A landscape with many valleys, sampled at points; each row gives a point and its height.
From any point a ball takes the steepest step (drop divided by distance) to one of its 2 nearest points. It stops when none of these is lower. Distance is the straight distance between rows; heights are no part of it.
(51) (h 49.6): [  6 -37  -8 -12  -2   0  -7 -10   8  -9  11   3  -2  17   8  10  -3   4
 -14  -4  11  10]
(286) (h 55.6): [  8 -28 -12 -30  -7   4   8 -18   0 -10   2   2  -7  24   8  -6 -10   4
 -12  11  -6  11]
(8) (h 89.9): [-35   2   6 -12  -7   7  -4 -23   0 -13 -13  -2  24   1 -14 -15 -20  -3
  -5   0 -14   5]
(113) (h 33.2): [  1  20   6  -3  -7 -11  -2   6  10 -11  15 -26  -6   5   1   4  -2 -11
   1 -22  10  19]
(651) (h 53.6): [-33  -1  14   6  -2  11  -8 -21   1 -14  -5   1  35 -19  -8   2 -17   7
  -7   3   5  12]
(240) (h 58.1): [-12 -18  -8  11  13   3 -24 -23 -11  28  -3  21  15  -5  -8  17  13  11
  -3  -4  -2 -22]
(224) (h 15.3): [ 33 -20  -2  15  20  -1  -1   3  10  12   9 -10  -7   0   8  13  23  -4
  -2  -5  35  -6]
(328) (h 83.2): [ -7  40   2  -3   7  -1   8   5  -4 -10  -6 -17   4 -17   2 -10 -11  -5
   4   4   7  16]
(648) (h 72.6): [-14  27  -8 -23   2   8  13  -8  -7 -13 -17 -16  -5 -10  -5 -18 -10  -4
   5  15 -10  -1]
(429) (h 75.9): [ -8  10   3   9  -3   1  -4  -2   5   4   7   2   3 -23  -5   6   2   4
   8  -1  -7  -7]
(492) (h 62.5): [  4  26 -10  -3  -1   1   4   6  -8  13  -7   1 -15  -7  -1 -13   8   1
  18   9 -24 -22]
(697) (h 28.2): [ 26  -3  -2  15  16  -7  -1   9   1  14  10 -13 -11  -2   4  13  12 -13
   0 -10  23  -4]
(663) (h 52.2): [ 14 -29   6  29   3 -12   2  33   8  14   6   7  -2  10  -3  18  19  -1
   1  -3   1 -21]
(62) (h 79.9): [  7  30   3   2  10   3   4   6  -5   0  -2  -9  -7 -19   9  -6   4  -7
   6   2   9   1]
(729) (h 38.1): [ 15   9   0  21  15  -3  -5   3   0  16   2  -2   0 -18   0  11  14  -5
   7  -9  16 -13]
(306) (h 76.0): [ 10 -33  -6  -5 -12   7   4   1  16  -8   6  18  -7   7   1   6  10  15
   6  12 -11 -11]
(793) (h 72.5): [-18   5  12  16   1  -1  -7  -3   6   2   2   4  19 -18  -7  13  -5   7
   5 -11  -7   2]
(823) (h 79.2): [ -2  37  -1  -9   5  -4   3   0 -16   5  -8 -14  -9   9  -3 -12 -13 -17
  -7 -11  -1  11]
(743) (h 39.7): [ 10  -8  -9 -23  -9  -2   8  -7  -2  -3   7  -5 -17  24   3  -3  -4   1
  -3   3  -7   2]
(404) (h 80.5): [-18  29   2   2   9   6  -5  -5 -20  12 -17   6  13 -18  -6  -8  -9  -9
   2   5  -6  -3]
(433) (h 23.2): [ 13   5  -9 -16 -11  -5  10   2   0  -9   6  -9 -22   6   2  -7   8   3
  11   4 -14  -4]
(11) (h 73.0): [ -3  19   4  11  14   6  -9  -5   0   1   2   0   8 -22   3  12  -1  -3
  -6  -6  21   8]
(15) (h 52.3): [  6 -11  -1  -8  -8   6  13   4  25 -27  11  -7  -4 -10  10  -1   7   7
   4  11   8  12]
(325) (h 36.6): [ 12  14   7   6  -7   0  12  23  15 -22   7 -13 -10 -15  16  -2   5  -3
   5   4  13  18]
(79) (h 66.2): [-29  -4  19  15  -9  -2  -9  -5   1   6  -9  17  32 -16  -3   1 -15   7
  -1  -7 -10  14]
(13) (h 39.3): [ -7  17  -7 -15 -16 -10   4   0  -6  -3   2 -12 -12  21 -11 -12  -3  -2
   9  -5 -28  -1]
(781) (h 88.2): [-13 -17   8  17   4   9 -12  -4   1   1  -8  25  24 -21   9   8   0   9
  -6   9  12   3]
(157) (h 45.6): [ 18  33   3  -2 -10 -12   8  14  -3  -5  13 -30 -21   3   0   0   7  -9
   7 -12  -1   2]
(473) (h 68.7): [ -1 -35  -7 -10 -20  -4   5   9  13  -9  10  16  -7  20  -4   0   7  15
   7  10 -24  -4]
(282) (h 51.7): [  1 -12  -7  19  16  -2 -21 -16 -15  36   0  12  13  -7  -7  18  14   3
  -3  -8  16 -21]
(738) (h 38.7): [-27 -13   7  -3  -5   7  -8 -23  13 -11   8   3  23  -7  -7  11  -9   8
  -6  -6   2   3]
(94) (h 36.2): [-12 -40  -6 -10  -6  -1 -10 -16  21  -7  17   1   7  12  -5  12   1  14
  -4  -5   5   1]
(450) (h 77.6): [ -1  -8   6  29   1   0  -9  18  -9  22 -12  37  13 -14   6   3   2   6
   2   8  -2  -6]
(260) (h 27.8): [  9  -2  -2  -3   7  -1  -2   0 -10   5  -5   3 -11  13   9   0  -7  -2
 -11  -3  11   8]
(756) (h 38.0): [16 -1  1  4  7 -6 -3 10  1  5  6 -6 -8  9  4 13  4 -8 -6 -8 17 10]
(419) (h 36.8): [ 17  11  -3   2 -11 -11   8  19  -1  -5   9 -14 -20  12   4  -1   8  -5
   7  -4  -8   0]
(808) (h 63.8): [ 15   1   0  16   5  -2   5  17 -11  18  -8  14 -12   0   3  -4  12  -2
  10   7  -8 -23]
(816) (h 71.6): [ 14 -37   3  13  -5  -7  -1  30  -3   5  -1  25  -8  25   6   7   2   3
  -9   4  -7   1]
(235) (h 75.8): [-16  28   4 -13   7   3  -3  -9 -13 -10 -16 -12   6  10  -4 -15 -23 -14
 -12 -10   2  12]
(601) (h 70.0): [  6  -3   2  19   4   6   3  18 -13  20 -17  31   0  -6   2  -6  10   5
  13  14 -11 -19]
(471) (h 70.7): [-12  11  -1 -23   9   7   2 -23 -14 -12 -13 -13   4  12  -5 -13 -28 -11
 -17   0  10  11]
(576) (h 69.3): [ -9   8  15  16   8   5  -4  -1  14  -8   6  -3  19 -30   6  10  -7  -1
  -2  -6  20  17]
(779) (h 78.8): [  1   6  -8   2   1   9   5  -3   4  -3   3   4   0 -19  -1  -6   9  11
  12   8  -5  -9]
(257) (h 85.6): [-29  20   2  -3   1   7  -6 -18  -7  -1 -11   0  19  -6 -14  -8 -14  -2
  -2   2 -14  -2]
(122) (h 67.4): [ -8  32  -6  -8  -3  -1  10   6  -4  -2 -14  -8  -5 -15  -5 -21  -3   0
  13  12 -21  -6]
(336) (h 38.5): [ -7 -15  -1  -7  -5   8   5 -10  22 -19  12   5   7 -16   3   3   6  14
   2  11   2   0]
(659) (h 91.6): [ -4 -26   1  17   9   5 -15  -6  -3  12  -4  22  16 -10   6  16   7   7
 -10   2  18  -3]
(634) (h 71.7): [ 15 -37   1  -6 -11   3   4  17   6  -8  -1  18  -8  21  10   1  -2   6
 -10   7  -1  11]
(206) (h 42.8): [ 29 -26   3  32  11  -8   7  28  10  17   4   0  -5  14  -3  11  33  -7
   5  -4  12 -21]
(193) (h 57.7): [  4   9  -3   3  -3  -4   5  19  -8   9  -5   6 -14   3  -1  -9   8   3
  12   6 -19 -13]
(533) (h 50.3): [-12   8  -1 -26  -9  -2   1 -18   1 -18   0 -17  -1  31  -6 -13 -17 -12
 -10 -16  -5  14]
(605) (h 47.4): [ -7  20  -8 -16 -10  -6   2 -14   1  -1  14 -19  -8   5 -15  -3   5   2
  14  -8 -18  -7]
(513) (h 49.7): [ -5  -5  -1  -8 -21 -10  -3   7   0  -1   5   0  -7  27 -11  -3  -1   3
   6  -6 -31  -1]
(57) (h 83.3): [ -2  -7   6  21   3   6  -4   9  -4   6 -12  26  13 -23  11  -1  -1   7
   4  12   3   4]
(739) (h 51.3): [ 12  38  -5  -7   0  -8   7   9 -12   7   2 -21 -22   1  -1 -10   5  -9
  12  -6 -11  -8]
(267) (h 12.8): [-12 -25  -3 -17  -8   7   3 -19  19 -16  12   4   7   1  -4   4  -6  11
  -8   0   0   2]
(758) (h 49.4): [ 24  -9   4  -2  -7  -1  12  15  20 -26  12  -8 -13  -3  16   3  10   2
   3   6  15  14]
(399) (h 59.2): [ -3 -25   2   1 -19 -11  -5  13   5   2   7  11 -11  23 -10   3   8  11
   4  -2 -31 -10]
(747) (h 62.7): [  5 -35   7  23  -6  -9  -8  31  -3  23   3  21   2  19   2  15   3   3
  -5  -4  -4 -11]
(283) (h 30.9): [ 39 -21   2  24  20   3  11  13   6  18  -1  -1  -5   3   4   6  27  -2
   8   1  24 -17]
(603) (h 41.6): [ -5  22   6 -17 -15 -11   0   2   5 -16   6 -22  -6  20  -3  -8 -10 -12
  -1 -17  -1  20]
(22) (h 44.7): [  5   6  -5 -16   7   3   5  -3 -15   0 -18   0  -7  10   9 -14 -13  -6
 -12   9   1  12]
(216) (h 45.2): [  8   4  -6  16  23   0 -11 -16  -4  31   0   0   5 -20  -6  18  19  -4
   2  -9  20 -25]
(563) (h 76.4): [ -5  27   4   7  14   3  -6  -5 -12  11  -7   2   6 -16  -1  -3  -6 -10
  -1  -6  10   2]
(415) (h 48.5): [11  4  0  5 -6 -5  7 24  4 -7  0  4 -8 -1  9 -3  4  1  8  5 -3  1]
(560) (h 63.7): [-21 -18  -4   9   0  -3 -21 -16  -5  27   5  18  13   8 -15  16   4   8
   1 -11 -10 -17]
(280) (h 60.4): [ -1   9  -7 -25  13  13   8 -19 -19 -11 -20  -9   0   2   4 -18 -18  -7
 -14  19   9   5]
(227) (h 58.0): [ -2   0  -7 -31  -9  -1  14 -15  -5 -15  -5 -17 -11  28   3 -19 -18  -8
 -10   3  -4  18]
(98) (h 22.6): [  8  18   8  11  -3 -11   3  24   8  -9   8 -16  -8  -2   8   3  -1  -7
   4 -12  11  21]
(5) (h 60.9): [ 12 -34  -5 -17   0   8   2  -7   6 -10  -3  17  -6  16  15   2  -9   7
 -14  10   6  12]
(511) (h 71.0): [ -7  19 -10 -26   7  16  11 -25 -18 -12 -16 -13   0 -11  -2 -21 -12  -5
  -5  23  -2  -9]
(231) (h 53.2): [ -9  14  -6 -20  -1   2  -2 -31   2  -4  21 -26  -3   4 -18   5   5   0
   1 -10  -7 -17]
(726) (h 63.4): [-19   7  17  10   3   6  -6  -7  -1  -9  -8   5  28 -26   0   3 -17  -2
  -8  -5  14  18]

For each start below, name the point where the ball stops.
(257): (267)
(62): (267)
(560): (224)
(240): (224)
(816): (224)
(781): (193)
